Each scene shows the same named points in several views. A view is turned or mirrored, shifted and resized as a whole, has a little noise and may leave points out.

Scene 1
View 1
Q450: [ 16  71   0  58  -2 -29  80   3 -15  18  26  -8 -21  41 -12 -48 -10 -63
   8]
Q943: [-24  52  -1   9  -1 -46  30  26 -23  48  12  -6 -40   6  23 -18   3 -32
  23]
Q493: [-12  51  49   3  -5 -25  33  50 -55  40 -19  25 -23  33  33  -5  27 -22
  51]
Q911: [-29  52   8   1  -7 -36  22  28 -31  40  -1 -14 -38   8  29 -12  12 -23
  19]
Q975: [-39  36  -3  -9  10 -66  44  44 -20  76  42  51 -48 -20  14 -24 -17 -42
  60]
Q593: [-34  48  43 -13 -14  -8  -4  46 -57  31 -35 -28 -27  19  57  13  39   2
  16]
Q71: [  3  52  18  26   5 -26  79  26 -24  41  13  40 -23  33  -8 -49 -11 -66
  41]
Q871: [ -2  45  20  11  -1 -28  70  32 -26  42   8  39 -27  31   0 -47  -5 -65
  37]
Q305: [-40  19  25 -40  -6  -4  30  47 -27  52 -17  24 -38   4  22 -33  -5 -48
  29]
Q351: [-37  51 -32  10   1 -60  21  16  -9  51  34 -24 -52 -19  20 -15 -10 -23
   5]
Q959: [-45  27  31 -46 -18   3  -2  49 -39  38 -39 -15 -37   5  48 -12  23 -18
   9]
Q323: [-21  62  -4  23  -7 -36  21  17 -25  32   4 -38 -36  11  28 -12  13 -22
   2]
View 2
Q975: [-14 -16 -19  42   8   7  22 -23   7  23  11  10 -23 -27  24 -32  24 -31
  14]
Q911: [-17  -9 -33  15   8  -1  31 -10   6  16  10  -2  -9  -6  -8  -1  29  -1
   1]
Q71: [  0   5   6  13  32   2   0 -19  12  21   1  16 -19   2  15  -8  15 -14
  18]
Q943: [-17 -10 -28  17  11   5  25 -10   5  19   6  -1 -12  -8   7  -2  29  -5
   2]
Q871: [ -4   6   3  13  28   1   3 -22  15  22   5  12 -15   4   7 -11  14 -16
  19]
Q323: [-19 -10 -39  -4  19   0  29   2   0  19  -1 -12  -5   7  -3  19  33  20
 -12]
Q959: [-28  -7 -38   8  -3 -25  46 -21  13   9  24   6   9  -3 -46  -5  24 -14
  -1]
Q593: [-16  -6 -53  -2  -5  -8  39 -18   3  21  26 -10   8   4 -47  -5  27   7
   3]
Q351: [-22 -19 -23  28  14  -1  29  -6  12  17   0   6 -22 -19  24  -3  34 -19
  -5]
Q450: [ -9   2   4  -1  42   6   2  -2  10  20 -13   5 -21  15  29  14  26   5
   1]
Q305: [-23  -1 -14  22  10 -20  32 -31  17  10  18  18  -3 -11 -17 -14  18 -27
  10]
View 3
Q450: [ -1  20  13  -1  -3 -25 -42   3   5 -22  13  16 -14  -7 -16  26 -22  -3
   3]
Q871: [ -8  12   5   0  -5  -9 -42  13  24  -9  12  14  14   5 -16   8  -6 -13
   1]
Q323: [  8   5   3  -7   0 -11 -20  24 -10  -7  10   0  -1  -2   3   7 -27  15
  -4]
Q593: [ 19 -13 -17   1   3   6 -14  41 -12  17  18   0  10  15   5  -7 -33   5
 -13]
Q71: [-10  16   9  -3  -6 -13 -46   8  24 -13  12  16   9   0 -21  11  -9 -16
   2]
Q911: [  3  -1   1  -5   2  -2 -19  28  -4  -4  10   1  11   3   1  -2 -24  11
  -3]
Q975: [-22   6  16 -18  -4   1 -24  23  22 -22  -8  -7  37  -1  -9 -11  -3   7
   3]
Q943: [ -2   4   6  -9   0  -6 -22  23   1 -11   6  -1  10   0  -2   3 -19   9
  -1]
Q493: [ -3  -3 -10   0  -1   4 -29  28  14   4  13   6  18  18  -9  -3 -22 -11
 -12]
Q959: [ 26 -10  -9  -4   0   6 -17  39  -4  29  20  -3  24   4   2  -6 -13   8
   1]
Q305: [  9   2   3  -8  -1   3 -27  25  16  16  13   0  30   2  -5  -6   3   0
   8]
Q351: [ -1   6  20 -18   1 -12 -18  23 -11 -22   0  -6  12 -11   3   3 -16  26
   6]
View 4
Q305: [ -2  16 -36  17   6   1   6  11  24  16 -12   4 -19 -30  16   4   6  27
  19]
Q975: [-18  -7 -25  19   7 -14 -15  46  11  17 -16 -12 -17 -52 -14  -7  27  36
  32]
Q323: [  5  -8 -24 -40  -6   8   1  13  -6  -9  -6 -15 -15 -22  10  10   8  34
  26]
Q943: [ -8   0 -23  -8 -11   9   4  13   7  -5  -2 -19  -3 -22  -3   6   6  25
  29]
Q71: [-23   1 -26  13 -40   7  -6  11  28   5 -19 -17   6 -32 -21  -5  15  25
  23]
Q493: [-16  11 -26  13   5  16  14  15   4  -2   6 -22   5 -26   0  12  -6  10
  31]
Q911: [  0  -6 -27 -18   5   6   5  18   1  -1  -4 -12 -13 -24   7   8   7  28
  28]
Q871: [-22   6 -26  14 -33   7  -5   8  29   4 -13 -17   6 -30 -17  -6  12  24
  23]
Q959: [ 11  16 -32  -6  25  15  19   5   7   9   2   3 -24 -17  39  16 -11  19
  22]
Q450: [-11  -9 -24 -28 -57   9  -9   0  22 -14 -20 -22   6 -19 -29  -3  20  38
  21]

In a view up to two points have been moved. Name them for each view, in the order of its rows, or write -.
view 1: -
view 2: Q323, Q351
view 3: -
view 4: Q943
